Points on a hilly landscape, in no order, each with its height.
From any point a ball rolls to the lowest of the 2 points nearest to it. It stops when none of these is lower. Distance is the straight distance between rows; heights are no part of it.
k88: [131  89 153 127  89  92 153 116  83 196 126 112 153 147 160  86 117 137
 173 101 116 109 115  99 114 144 131 168 160 130 110]  height 16.1
k64: [172  75 166  89 176  98 119 107  93 182 130 164  85 128 141 126 112  92
 147 130 130 137 135 131 133 146 141 122 103  74 161]  height 22.9
k907: [144  90 159 189 110 122 146 162  71 110 136  47 140 114 132 159 157 112
 139 118  79  95 147 110  99  97 157 160 140 120 120]  height 7.7
k657: [135 136 138  81 126 116 135  87 155 145 133 178 108 112 160 120 109 118
 113 149 109 146 117 157 136 156  94 124 103 108 146]  height 10.7
k952: [ 98 164 136 149 116 119 159 128 145  99  97 122 105 156  65 124 190 120
  79 125 129 147 178 114 122 116 171 113  95 121  62]  height 15.7
k607: [ 85 142 154 125 131 158 113 147 188  87 114 119 157 134 148  66 149 154
 129 123 120 116 132  77 128 157  77 159  98 131 104]  height 51.1
k753: [115 130 106 147 165 125 148 133 160 105 119 132 114 101  90 155 134 103
  94 129 147 128 140 139 101 148  99 101 115 138 129]  height 39.4
k988: [120 110 122 140 117 126 132 163 117 128 114 108 113  78 124 132 101 121
 132 106 133  72  99 138 150 101  96 132 135 159 138]  height 39.6
k306: [159 178  87 157 140 124 159 118 152 109 119 144 113 158 112 178 146 133
 108 151 133 160 195 133 104 114 162  96  58 133 113]  height 42.1
k35: [ 99 126 144 157 110 118 129 142 122 118 128  87 134 140 124 114 150 120
 131 118 129 132 145 101 104 135 143 161 118 132 107]  height 17.7
k224: [117 118 129  89 156 151  88 146 138 124  99 172 126 108 152 105 120 126
 151 127 126 137 145 111 167 127 131 138 119 142 157]  height 20.0
k305: [123 106 156 138 104 119 146 142 143 106 118  78 151 113 177 134 133  93
 132  68  64  68 107 100 145 143  53 129 148 151 105]  height 45.5
k395: [174 123 103 155 133 112 153 106 108 121 119 129 102 144 125 162 174  90
 127 103  42 110 145 111 125  82 130 110  62  96  76]  height 51.9
k331: [ 93  92 137 164 181 128  88 166 129  93 153  99 163 121 134 127 144 107
 176 143 135 162 165  62  99 115 141 167 111 133 128]  height 37.1
k526: [120 176 131  90 101 152 118 139  99 156  65 155  86 107 104 107 125 124
 142 109 130 114 132 157 175  91 174 115 125 127 128]  height 59.6
k726: [140 109 135 147 181 128  93 138  87 108 149  89 105  91 116 161 129  89
 162 147 103 137 139 115 122  77 174 163  87 116 141]  height 61.0
k908: [ 69 166 145 143 121 138 106 152  95 104 126  94 115 111 109 112 127 128
 148 123 144 123 146 114 152  78 207 148 121 174 122]  height 25.4
k532: [141 203 101 114  52 124 160  87  98  84 163 114 138 150 154 146 117 203
  97 164 136 110 123 188  82  89 140 121 141 116 152]  height 46.2
k861: [105 161 138 102 169 190  50 115 160  96 180 151 138 111 120 149 100 112
  78 192 194 215 115 148 187 147 169 102 153 154 185]  height 34.2
k65: [132  85  82 156 188 201  48 169 180  79 163 136 141  72  98 170  98 113
 106 171 149 159 114 122 186 127 120 109 132 156 186]  height 49.1
k924: [149 151  74 131 126 177 110 126 167  87 164 143 175 142 139 168  85 199
  95 183 182 162  81 149 137 157  90 137 156 121 156]  height 42.8
k493: [112 146 116 116 198 186  76 157 198  86 102 163 126 131  73 118 127 149
  57 142 214 182 152 115 145 147 123  78 130 149 129]  height 51.0
k917: [103 177 170 125 119 116 136 144 152 100 104  94 146 176 131  83 163 146
  82 129 117 147 168  96  95 151 136 136  88 116  66]  height 49.3
k896: [180 154 134 141  68 123 164  70  53 191 136 101  88 141  76 128 173  96
 122 132  66 117 111 160 132  59 169 136 135  96  95]  height 68.2
k106: [ 84 130 135 176 141 138 112 133 109  62 181  62 155 116 104 162 145 115
 118 157 127 139 163 112  91 108 154 152 114 139 128]  height 13.9
k462: [155 128 142 127 109 108 153  92  81 197 112 121  83 119  74 129 155  77
 126 106  76 113 113 164 149 100 155 109 127 113  95]  height 66.2
k789: [121  56 158 116 152 123  96 142 100 166 151 140 119  87 147 111 108 112
 149 138 160 110 105 126 143 134 134 164 157 141 197]  height 30.2
k622: [123 198 148  91 103 152 109 104 154  87 135 139 176 131 135  85  92 191
  84 182 180 151  87 148 119 174  73 145 149 106 125]  height 56.9
k982: [113 155 134 117 128 127 142 115 164  85 146 107 170 147 127 121 140 140
 109 156 139 158 137 114  65 170  83 149 108 103 115]  height 31.7
k570: [ 99 112 154 165 103 120 150 175 142 128 103  65 134 143 129  90 175 121
 131  77  78  94 129  87 134 139  92 141 138 154  79]  height 34.5
k232: [134 146 139 131  54 122 155 104  96 178 130  83 107 156 136  89 173 134
 122  87  50 102 126 132 118  98 162 140 161 123  97]  height 36.9
k235: [117  74 147 107 144 131 131 150 128 150 115 120  96  59 118 122 113 114
 128 105 136  88  83 156 153 132  77 125 163 148 178]  height 36.5
k467: [161 118  84 105 176 135 103 133 126 134 116 177 104 114 110 177 117 134
 116 149 173 138 160 170 157 108 182  81  99 132 178]  height 67.9
k209: [ 99 125 129  96 183 180  45 173 131 110 123 162 129 105 150 112 101 132
 143 123 150 145 124 109 201 100 159 125 121 160 163]  height 23.1
k254: [144 142  88 141 102 145 128 171 114 115  76 114 117 121 169 115 124 169
 164  83  69  53 112  98 170  67 118 112  89 121 115]  height 76.6
k984: [134 143 161 102  92 123 132 119  72 196  72 168  79 124 106 100 121 143
 168 103 108  92 119 124 177 102 192 119 148 123  99]  height 62.2
k222: [122 170 136 133  62 140 151 118  85 124 106  52  91 116 111 131 140 118
 133 114  82  70 115 179 129  81 125 120 125 141 103]  height 18.9
k635: [125 102 162 112 104  78 138  98 113 201 140 111 135 160 162  87 152  97
 153 106  94 145 117 117 111 175 142 175 141 101 104]  height 19.4
k799: [144  93 112  96 140 107 143 123 168 184 104 205 121 156 135 110 107 159
 145 104 154 131 149 127 142 157 117  40 141 131 132]  height 28.4
k640: [152 134 152 143  66 105 152  89 107 198 166  76 108 161 130 111 157  86
 111  71  39  96 100 152 116 120 134 122 184 115  75]  height 39.3
k684: [114  89 166 107 136  89 134 101 146 185 145 132 126 140 168 106 120  74
 145 109  71 135 121 122 130 179  86 148 137 112 117]  height 22.2
k567: [ 90 116 175  77 124 119 104 107 160 148 124 165 133 122 156  79 120 128
 145 138 115 141 110 118 138 174  76 166 144 122 161]  height 13.8
k810: [ 84 102 151 141 116 136 130 159  75 141 125  66 120 100 122 104 137 129
 147 110 141  85 122 110 140  96 154 177 159 160 136]  height 44.1
k342: [205  73 104 153 151  88 161 145 107 145 106 146 152 127 147 170 107 118
 170 111 129  93 115 121 137 134 103  91 127 135 130]  height 62.1
k608: [108 128 126 150 108 115 177 133 171  82 125  82 152 152 129 138 169 139
  95 105  93 107 147 109  88 142  77  83 110 132  84]  height 47.8
k129: [126 117 136 171 111 127 153 145 159  71 120  80 160 135 166 134 158 104
 115  85  74  97 133  98 110 132  51 123 111 137  87]  height 46.8
k863: [183  93  59 129 167 127 106 134 133 109 125 165 115 106 125 198 115 133
 124 156 147 117 127 146 145 119 135 110 113 129 167]  height 66.4
k66: [150 142 106 113 135 113 147  92 112 118 163 132 123 120 150 166 124  92
 117 158 114 152 140 161  99 129 128 143  98 105 155]  height 46.1
k724: [151 152 117 158  88  95 199 105 105 131 135 116 117 149  72 177 154 135
  79 129 141 135 147 169  98 104 158  92 125 115  88]  height 11.3
k328: [129 123  81 129 144 142 112 179 104 124  96 121 116 110 105 148 106 171
 149 108 167  80 116 134 176  58 181 120 140 172 141]  height 55.5
k85: [159  81 121 105 162  88 143 101 149 137 143 159 154 154 175 136 130  98
 186 150 105 158 143 115 100 155  96 146  98  73 142]  height 26.5
k757: [100 173 124  81  76 115 114  70 137 111 138 152 123 112 173  75  94 137
 144 126  75 122  98 153 124 140  96 149 117  96 149]  height 79.9
k701: [150  33 130 145 189 112 155 144 169 143 117 153 132  97 106 158 114  93
 117  99 144 107 130 133 120 179  42  50 160 126 164]  height 41.9
k475: [120  80 117  92 162 143 154 126 161 159 102 185 136 159 112 109 118 163
 117 103 196 160 152 122 139 198 127  52 157 127 163]  height 30.7
k257: [158  49 148 146 159 114 143 154  96 129 136  96 130  91 153 152 117  98
 157  98 103  79  97 116 140 131  91 114 149 139 125]  height 44.9
k533: [150 148 107 129  84 128 146 129 114 110 123 120 126 128 169 115 128 146
 155 100  51  79 117 125 145  95 109 129  97 116 113]  height 75.7
k552: [171 107 141 171 106 127 155 149  66 115 135  48  97  98 141 178 158  63
 126 110  74  94 119 129 125  94 119 150 140 119 111]  height 11.6
k665: [125 132 148 130 131 128 111 122 104 110 151 102  93  92 125 151 153  57
 123 152  85 147 130 140 112 111 150 183  90 109 141]  height 62.7
k968: [136 150 133 139  78 104 172  85 134 142 149 116 124 175 117 130 162 124
 106 116  78 134 144 154 101 134 113  97  99 103  70]  height 49.6
k192: [144 121  95 103 171 215  78 131 214 104 134 182 136 168 108 136 115 165
  78 162 198 211 131 116 163 178  90  98 159 111 171]  height 48.3
k377: [108 144 164 134 121 115 130 145  86 173 110 148 100 132  83 114 152 124
 138 133 177 137 157 134 140 102 231 148 151 137 116]  height 26.4
k814: [145  83 123 155 124 108 160 166 102 156  99  98 121 100 121 143 123 116
 160  89 111  58 112 109 159  94 110 107 144 153  96]  height 42.3
k176: [146  78 149 109 148  83 155 104 125 163 156 142 142 138 150 134 116  92
 153 120 117 142 124 128 103 148  84 137 129 109 144]  height 24.5
k341: [122  98 162  89 114  87 158  85 119 220 126 180  95 153 111  88 100 119
 127 109 140 129 120 169 126 180 134  80 153 114 146]  height 15.9
k280: [164 136 124 166  98 112 166  91 134 156 133 112 103 151 102 138 190  84
 101 106  45 119 142 138 130 104 128  98  98 103  71]  height 50.7
k966: [ 75 114 145 129 163 180 107 162 196  96 106 136 139  94 129  73 121 134
 125 121 152 123 119  80 165 161  72 166 137 147 125]  height 52.1
k237: [164  88  94 115 135  81 174 112 130 196 126 182 145 168 132 144 106 165
 174 111 147 120 132 146 117 141 113  63 125 115 124]  height 26.2
k568: [151  93  60 148 177 210  42 164 203  83 132 152 144 112 134 157 112 138
 123 153 132 157 102 105 187 117  93 152 132 136 169]  height 50.9
k336: [ 82 175  99 137 139 172 112 155 150  58 120  88 112  74  94 150 123 127
 103 131 155  95 103 159 153  72 142 129 127 181 135]  height 50.8
k75: [126 141 131 136  82  90 149 113  89 147 153 119 153 173 160 124 146 172
 138 127 126 128 150 120  91 130 144 157 139 108 131]  height 72.1
k327: [138  89 165 140  97  93 164 105 127 190 165  87 135 164 149 118 149  74
 139  59  73 103 105 139 111 163  97 121 169 123  84]  height 41.8
k262: [143  86 158 159 118 100 161 149 105 152 131  75 101  96 117 149 137  75
 115 100 118  99 120 147 109 143 113 145 168 146 114]  height 29.0
k49: [ 93 139 131 133 118 115 124 150 102 139 113 123 143 120 119 110 114 155
 144 105 175 106 116 118 127 118 145 155 158 158 138]  height 41.2
k115: [177 138 109 104 116 136 136 112  89 136 109 119  96  91 128 162 106 100
 150 128  90  90 102 164 144  74 128 141  82 108 142]  height 73.3
k566: [122  83 155 144 115  87 155 153 120 177 108 116 146 166 142  80 151 130
 179 109 112 118 163  83 128 153 141 156 141 126  89]  height 13.0
k299: [ 94 140 113 108 184 200  25 163 145 101 115 170 140 109 119 123 105 133
  91 127 167 168 120 120 225 108 172  82 161 189 165]  height 26.6
k439: [110 183 132  92 141 155  97 121 144 120 117 165 140 136 129 122 114 138
 106 162 174 152 145 140 123 143 150 130 132 129 133]  height 54.4
k101: [169 141 107 121 150  95 149  70 140 109 132 154 114 140 153 171 148  80
 130 156  93 174 167 154  92 140 120 146  52  88 130]  height 47.5
k764: [119 168 149 111  55 133 167  84  83 195 116 123  82 119  92  98 112 114
 142 104  99 117  96 192 126 117 153 132 172 120 103]  height 26.8
k520: [155  83 152 148 153  93 134 138  72 157 161  97 119 133 139 135 143  95
 177 130 104 119 135  94 112 103 161 178 103  92 116]  height 57.1
k498: [173 148 118 145  30 116 184  68  55 179 159  81 121 170 121 134 177 136
 111 136  68 114 125 170 107  84 177 121 143  94 104]  height 69.8
k791: [139 197  96 113 100 120 152  85 122 106 134 147 133 140 136 143 111 174
  97 153 137 138 127 182  99 130 122 106 114 106 137]  height 44.7
k430: [143 125 111 165 110 102 190 131  90 136 148 108 123 117  77 191 140 125
 112 119 146 108 133 175  96 105 132 106 153 145 119]  height 14.8
k731: [103 112 152 195 136 119 121 171  88  89 167  36 139 130  91 168 163  90
 130 130  98 116 159  90  96  86 181 146 130 134 120]  height 11.1
k693: [136 164  98 160 101 104 176 115  99 119 116 128 127 152 105 164 154 157
 125 128 163 118 162 134 119  92 178 112 127 143 121]  height 7.8
k904: [154 124  91 104 138 142 118  94 113 144 114 183  85  93  89 159 117 125
  90 148 171 124 127 189 145 138 156  79 123 148 181]  height 69.6
k836: [134  68 170  76 135  80 129  90 122 212 135 183 107 137 146 102 107  98
 150 113 132 141 122 143 141 182 131 121 131  91 167]  height 19.5
k941: [150  84 152 132 183 123 113 139  67 151 168 102 103 102 133 156 111 106
 171 154 142 106 116  93 137  87 190 168 100 115 134]  height 59.0
k413: [139  54 166 169 155 106 134 162 115 113 164  95 164 101 126 167 139  75
 152 118 122 121 119 103  84 154  84 172 161 134 138]  height 40.3
k70: [ 76 165 162 102  66 115 124  96 127 144 112 143 143 158 163  32 101 165
 135 106  94 123  90 122 106 172 113 130 167 118  96]  height 75.8
k518: [176  85 150 148 137  89 137 130  93 145 147  74 129 166 165 142 164  92
 165 123  51 105 131  88 119 115 138 165  95  80  91]  height 55.7
k939: [137 150 153 126  94 115 132  89  87 152 154 110  97 131 138 133 152  82
 113 146 103 153 142 163 103 133 172 191 116 107 132]  height 64.5
k973: [135 154  79 111 132 126 141 124 152 129  89 186 145 165 126 128 105 192
 118 134 195 144 144 129 120 136 144  85 138 141 130]  height 32.4
k278: [110 181  81 146 108 122 154 129 139 112 102 137 113 133 110 129 134 151
 120 120 141 106 149 120 141 102 144  97  92 140  96]  height 11.0
k862: [108 166  84 148 117 146 143 166 108  94 108  84 107  92  96 164 120 167
 121 113 145  80 128 147 150  59 170 129 129 169 127]  height 53.1
k786: [157 103 116  91 163 132 132 115 184 129 119 184 138 166 158 142 123 126
 165 142 147 172 144 109 108 165 101 124 106  94 150]  height 28.0
k61: [ 70 159 172 109 122 138 114 130 187  99 103 116 145 171 142  52 162 128
 111 117 112 163 143  86 115 180 107 158  79 117  84]  height 50.1
k189: [ 81 161 185  96  90  92 139  97 122 189 133 133 131 169 148  40 116 124
 114 110 109 144 117 147 115 186 135 166 164 123  92]  height 76.8
k37: [131 142 140 100  87  87 150  72 112 196 138 182  84 117 127 125  93 124
 129 113 112 118 108 180 121 143 128  88 145 115 129]  height 11.7
k473: [128  73 137 129 151  96 146 148 170 138 103 134 142 139 144 105 149 100
 162 100  93 136 149  85 119 162  81 130 101 113 106]  height 47.6
k187: [128 159 139 150  60 132 145 131  84 179 103  88 104 133  95  99 174 127
 146 114  96 101 144 116 151  77 192 152 150 134  93]  height 34.1
k905: [122 128 122 161 178 174  78 152 206  83 166 120 164 104  79 146 109 157
  85 184 192 187 108 128 129 160  89 123 149 126 176]  height 45.7
k839: [159 133 137 166  65 103 182  94  60 159 165 105 141 178 155 151 144 144
 122 139 105 116 138 142 101  97 150 139 149 110 117]  height 71.0
k181: [156  89 128 150 168 103 131 136 115 119 139  99 130 127 156 157 149  70
 149 117  61 122 135 114 101 134 104 157  88 102 125]  height 54.5
k402: [147 131 137 166  74 150 174 146  83 121 124  20  94 111  99 164 178  86
 115 109  77  78 121 162 134  69 135 123 139 133 107]  height 15.6
k922: [ 99 150 129 118 158 173  97 137 176  98  81 155 102 100  87 124 101 152
  61 144 189 133 121 132 149 143 102 100 131 159 126]  height 52.3
k372: [140 116 111 117 163 110 142 109 160 110 125 152 169 168 136 158 127 124
 153 159 155 193 174 108  66 161 121 130 106  87 149]  height 29.4
k877: [138 152 108 111 117 133 116 151 120 137  62 158 115 107 155  89  88 173
 178  96  84  66  84 116 185  80 128 107 114 134 115]  height 77.7
k309: [148 109 137 139 120  96 154 119 129 141 147  89 139 133 162 139 122 101
 141  83  74  96 123 126 119 142  82 121 139 129  94]  height 43.7
k97: [122 160 104 107 170 162  64 116 132  93 170 164 143 107 134 150 103 130
 130 171 177 185 117 148 170 124 170 114 132 151 174]  height 36.6
k491: [132 136  58 124 158 168  68 134 138  87 159 136 134 116 140 187  97 156
 123 172 153 149 107 151 153  95 157 136 134 170 167]  height 39.1
k118: [136 119 145 116 102  99 140 117 103 189  91 135  88 116 107 106 123 112
 148  85 103 102 118 139 154 110 148 119 125 129  99]  height 64.3
k454: [ 74 164 158 131 127 149 104 164 117 137  81 128 101 121  89  89 139  98
 117 104 151 139 160 105 158  99 220 149 114 160  91]  height 21.5
k28: [117 121  96 153 170 181  86 149 180  65 133 133 123  87  97 152 115 120
  95 160 163 131 111 138 144 121  92 134 133 156 172]  height 47.4
k185: [ 85 118 142 149  88 114 143 164 154 125  96  91 153 177 154  79 157 167
 144  96  96 110 144  70 111 147 106 140 114 135  82]  height 36.0
k312: [137 131 112  90 115 131 114 107 148 143 131 174 146 120 159 102  92 132
 149 144 128 120  90 132 139 151  87 142 134 120 167]  height 13.6
k338: [104 197 160  81 104 140 135 120 125 153  68 171  59 116  84  88 126 123
  83 124 132 138 131 170 161 131 165 102 124 133 121]  height 57.2
k494: [150  41 168 110 173  99 105 114  95 187 155 149 109 109 137 120 122  90
 163 150 155 138 133 117 129 151 159 159 145 111 184]  height 26.7
k302: [122 189 125  90 140 167  80 105 176  85 147 154 142 116 127 116 118 154
  81 176 188 164 109 136 127 145  93 143 120 109 140]  height 55.8
k543: [ 70 162 193  93 115 143  81 142  88 143 127 141 120 112 132  81 114 142
 141 119 183 152 123 138 140 133 186 155 170 162 152]  height 50.5
k583: [ 77 148 161 155 127 134 115 133 130  93 154  82 140 117 100 113 137 132
  99 151 161 153 137 124  92 134 147 157 141 139 123]  height 16.5
k819: [ 82 135 125 138 191 189  32 134 166  70 161 126 127 101  81 142  99 121
  79 175 184 201 114 132 193 117 150  97 154 169 165]  height 31.9
k703: [103 172 140 138  89 131 157 144  92 166 106 119 102 123  90 101 153 152
 131 110 164 110 145 134 149  84 201 138 159 161  97]  height 30.5
k458: [138 154  78  93 122 105 156  95 168 168 116 209 123 168 127 127  98 168
 126 122 170 132 122 140 121 161 114  37 134 127 113]  height 30.4
k364: [132 146 112  70 179 185  86 127 196 118  97 196 122 165 110 124 125 165
  62 157 215 195 160 116 144 169 124  61 136 129 144]  height 49.7
k134: [106 167 126 136 122 132 152 148 177  68 102 109 148 169 131  99 161 152
  84 117 124 119 162  84 108 137  90 100  76 117  61]  height 48.6
k353: [ 94 123 141 151 163 171  81 168 188  83 139 131 162 115 131 100 121 151
 118 139 169 143 122  93 161 121 111 148 142 168 149]  height 53.5
k648: [ 93 159  94 131 141 181 114 140 156  51 139 102 117  74  87 175 117 121
  81 160 176 114  91 173 134 110  92 111 123 156 149]  height 49.0
k250: [132 169 127  90  80 128 116 130 108 137  90 176 119 117 147  82  72 168
 178 111 100  94  94 144 148 114 134 114 156 117 130]  height 79.1
k910: [165  85  78 141 169 115 147 155 142 125 122 142 167 131 162 154 109 130
 159 118 119 101 115  96 121 148  70 110 121 128 133]  height 60.9
k487: [117 182 139 126 105 149 127 130 171  87 128 133 172 122 144  82 109 188
  97 142 149 130  89 106 124 161  62 138 129 126 120]  height 57.8
k169: [133  71 141  93 149 123  96 136 155 163 102 179 140 125 160  85 124 137
 163 120 156 141 144  99 142 177 110 123 121 126 159]  height 17.1
k778: [125 114 156 120 154 109 118 133 100 151 145 140 127 123 109 128 127 124
 152 126 170 154 169 113 131 121 209 150 131 132 135]  height 30.3
k63: [ 64 135 182 119 110 151 106 146  95 150 138  88 112  77 113  92 118 119
 139 111 157 136 106 137 131 105 167 186 143 165 142]  height 47.2
k760: [138  63 143 146 170  90 144 173 128 136  98 116 135 137 147 112 147 102
 174  93  79  94 146  63 137 124 110 125 106 104  83]  height 46.3
k459: [124 119  82 156 167 192  68 161 186  79 156 142 186 127 151 141 107 171
 138 146 148 167 108  81 159 123 104 167 130 145 144]  height 52.2
k748: [158 105 115 169 155 109 139 134 129 107 111 106  84 115 117 170 152  59
 132 110  55 120 161 117 116 116  98 122  88 112 107]  height 53.2
k360: [122 123 153  74 110 114 132  67 121 171 157 175  93  95 132 111  86  83
 117 129 102 130  93 187 124 159  99 130 139 113 159]  height 6.9
k316: [123 138 149 130  98 110 131 131  78 143 146 130 153 180 174  86 160 166
 168 122 125 156 163  84 103 124 193 184 114 115 120]  height 73.1
k846: [105 155 130 136  80 138 130 149 114  96 116  98 164 139 145  91 125 195
 130 121 170  96 114 106 117 119 132 150 158 154 116]  height 38.9
k579: [167  42 152 151 176  83 155 136 141 131 145 126 144 101 137 165 115  85
 159 100 122 111 118 119 127 164  57  90 152 127 146]  height 43.9
k591: [110 175 145  97  79 116 124 106 112 137 118 166 163 165 188  59 119 175
 164 118 109 122 108 108 110 146 121 139 131 114 122]  height 74.9
k513: [154 177  72 122 111 113 153  99 126 121 132 166 146 162 144 155 138 165
 120 150 138 153 162 134  93 122 137 106  92 116 120]  height 43.4
k903: [ 95 155 177  91 102 122 115  90 132 152 130 117 106 128 148  61 147 103
 109 136 106 144 107 139 108 176 128 181 124 119 117]  height 77.9
k894: [122 155 147 119  40 159 151 111  64 165 102  66  83 123 108  88 121 132
 152  86  87  88  96 181 140  84 151 125 179 125 104]  height 22.6
k378: [128  60 155 112 165 126 104 152 134 157 126 130 133  74 140 104 106 119
 157 109 127 119  95 110 149 145  77 147 138 143 172]  height 33.5
k719: [138 141 122 126 170 212  68 146 233  87 138 142 142 122 107 123 100 163
  65 189 191 186 104 107 157 178  74 129 143 118 133]  height 47.0
k151: [132 160 155  95  82 126 103 100  98 124 128 156 140 166 195  78 134 157
 167 133  98 138 143 107  99 120 160 186 111 111 140]  height 74.1
k385: [146 122  60 140 153 135 125 146 169  93 105 143 164 119 152 154 121 158
 132 140 123 109 123 104 133 118  76 115 114 145 123]  height 59.9
k313: [ 93 183 169  73 131 133 120  98 156 134  95 172  80 124 112  95 112 107
  72 134 137 159 127 162 142 156 126 104 106 123 114]  height 55.6
k888: [146 104 145 131 169 106 114 118  97 150 124 162 121 147 137 139 149 109
 169 140 129 165 171 100 119 133 170 155 106 105 133]  height 33.1
k919: [ 91 104 168 152 113  99 164 156 128 127 109  67 123 112 118 114 139  93
 119 101 130  90 113 120 124 152  83 139 164 163  96]  height 32.1
k175: [ 87 187 168  90  70 147 111  90 133 113 125 103 105 112 144  68 117 126
 103 129  76 121  92 161 110 152  84 166 127 118 135]  height 78.9
k950: [204  94  59 142 167 130 120 138  93 118 146 137 140 122 160 208  94 151
 155 147 122 106 110 134 117  95 115 128 114 130 151]  height 64.9
k872: [114 145 111 140 159 159 102 122 170  67 171 118 164 136 137 144 125 136
 125 180 164 166 150 101  99 146 107 149 111 121 140]  height 33.0
k71: [157 151 124 113 113  96 163  84 134 128 150 133 125 176 158 150 164 110
 113 127  52 155 148 149 102 147 102 124  69  85 109]  height 48.7
k835: [ 92 160 165 142  72 118 152 156 117 116  97 106 155 171 152  73 153 187
 117 105 124  92 130  94 114 130 140 138 132 146  78]  height 37.2
k421: [139 106  75 155 155 177  91 144 187 107 187 131 173 140 107 159 100 175
 119 180 198 170 107 131 124 156 111 138 160 133 165]  height 44.3
k766: [139 141  97 153 171 118 149 130 176  94 104 141 108 148  69 176 144 106
  98 153 143 144 176 138 100 127 121  68  85 125 110]  height 40.8
k295: [114  84 132 169 143 108 149 173 121 135 127 101 153 170 128 108 172 110
 162 115 123 129 176  71 105 131 153 164 126 112  99]  height 15.3
k821: [129  43 141 127 161 104 151 142 144 142 133 143 120  83  84 133 125 110
 123 122 165 120 134 142 138 173  96  80 154 147 186]  height 39.7
k682: [117 142 168 119  76 100 152  81  86 158 167  92 124 151 144 111 146 102
  89 144 116 131 128 171  75 148 132 187 154  93 122]  height 65.9
k283: [124  70 182 127 137  89 141 116 122 178 142 114  93 106 120 120 134  48
 112 106  92 128 110 146 109 170 101 144 149 131 134]  height 25.3
k426: [122 106 145 131 182 122  83 164 115 118 142 136 139 139 140 121 140 111
 183 134 123 157 178  60 125 115 190 163  94 117 115]  height 35.2
k167: [206  73  86 136 166  90 161 126  91 143 150 154 140 133 149 213 103 127
 168 145 131 101 108 153 104 122 106  95 133 107 144]  height 63.6
k142: [ 98 111  90 135 171 207  39 156 192  81 142 148 121 118 103 150 103 149
  56 150 177 173 130 116 223 116 137  69 162 189 159]  height 29.5
k783: [117 145  78 143 172 164  72 115 151  43 194 107 172 116 134 170 126 136
 125 189 126 170 130 120 122  98 131 140  86 132 154]  height 34.4
k646: [167 107 120 148 125 116 153 124 113 103 166 120 153 115 153 198 125  98
 132 132 124 120 126 151  82 137  90 132 132 104 144]  height 44.2
k866: [ 80 175 136 162 131 125 122 155 132 100 105 111 104 135  78 111 178 112
 100 116 122 133 189 101 144  80 218 147  91 143  84]  height 18.2
k287: [123  82 144 166 158 129 102 163 128  90 175  76 169 123 147 149 138  97
 159 137 118 140 144  83  89 146  95 173 131 112 152]  height 38.5
k871: [109 180 126 121  64 150 144 122  85  96 135  94 123 130 139 117 131 168
 116 142 133 107 128 164  88  93 152 150 142 123 132]  height 47.7
k304: [198  77 106 145 130  81 187 130  91 196 121 174 126 146 107 154 119 153
 159 117 170 108 131 158 131 125 149  78 155 118 139]  height 23.4
k310: [123 142  91 144 152 124 126 129 110 131 158 152 170 142  98 173 100 189
 125 170 225 161 142 163 111 127 197 111 160 160 162]  height 37.0
k880: [177 114 102 168 100  90 206 118  71 182 129 138 114 128  84 182 132 143
 139 104 152 103 111 156 124 100 147  84 157 138 121]  height 19.2
k99: [155 146  94 102 125 129 134 103 108 164 115 167  91  99 118 150 104 126
 128 120 127 112 110 179 140  99 139 106 112 126 150]  height 71.6
k60: [164  85 132 178 129  94 149 172 105 163  97 104 118 147 130 148 167  90
 170  89  82  68 128  74 160  97 111 109 131 118  70]  height 44.6
k271: [122 166  82 119 117 167 119 132 173  82 107 152 164 122 150 108 107 176
 111 133 144 130 116 117 136 133 103 121 105 144 126]  height 58.8
k580: [117 185 125  90  68 128 130  93 129 132 129 161 110 108 148  81  74 165
 143 142 103 111  76 164 112 143 122 106 158 104 141]  height 80.4
k405: [133 118 119 122 143 103 169 116 172 100 150 121 173 196 162 124 151 135
 150 149 135 168 150  96  60 163  89 121 117  81 129]  height 30.6
k275: [129  91 108 123 146 128 123 139 145 129 109 161 125 102 107 130 112 143
 111 133 164 126 116 128 121 163 109 102 127 149 169]  height 37.3
k489: [129 127 101 110 128 126 142 128 122 147 121 165 150 139 103 132 106 177
 121 153 205 141 138 153 118 142 161 111 164 149 171]  height 34.6
k260: [ 90 184 156  80 130 158  92 137 115 129 122 179 152 130 149  73 110 154
 135 144 171 153 127 128 149 147 146 149 151 140 148]  height 52.9
k721: [ 95 206 149  80 128 159  95 114 166 108  80 170 116  89 100  89  89 151
  63 131 159 142 105 155 147 137 108 102 123 135 123]  height 54.0
k853: [162  82 155 158 136 115 149 144 104  81 158  75 161 109 168 197 152  86
 147 104  87 121 118 124  96 148  62 146 151 117 132]  height 42.4
k79: [113 166 112 145 133 109 148 144 165 125  62 138 100 145  80 119 161 128
  93 108 119 113 154 112 148 110 145  81  85 144  80]  height 13.4
k165: [171 149  75 123 121 128 140 123 107 107 112 136 122 103 168 166 109 155
 153 123  92  85 102 147 134  87  92 123  95 123 139]  height 74.7
k319: [111 171  99 139 167 141  92 126 124  56 163 115 150 133 135 169 118 129
 115 171 140 180 169 119 120  78 171 135  80 141 144]  height 35.9
k953: [127 154  50 133 145 203  77 114 176  68 163 138 166 126 116 190  84 180
  89 184 180 162  79 150 155 120 145 134 148 160 146]  height 41.1

Two balls start at each pair of points below. Name the first point that both come to, or write -.
k257 / k760 | k814
k60 / k520 | -
k871 / k939 | -

For each start below, name every point that the ball comes to, in order.
k518 | k181, k748, k395, k280, k968, k71, k101, k66, k646, k853, k413, k287, k331, k426, k888, k778, k377
k353 | k966, k607, k61, k917, k134, k608, k129, k305, k309, k327, k640, k232, k187, k703, k377
k580 | k250, k877, k254, k533, k165, k115, k99, k904, k467, k863, k950, k167, k342, k910, k385, k271, k487, k622, k302, k439, k260, k543, k63, k810, k49, k846, k835, k185, k570, k919, k262, k283, k684, k635, k88, k566
k783 | k872, k982, k405, k372, k786, k85, k176, k684, k635, k88, k566
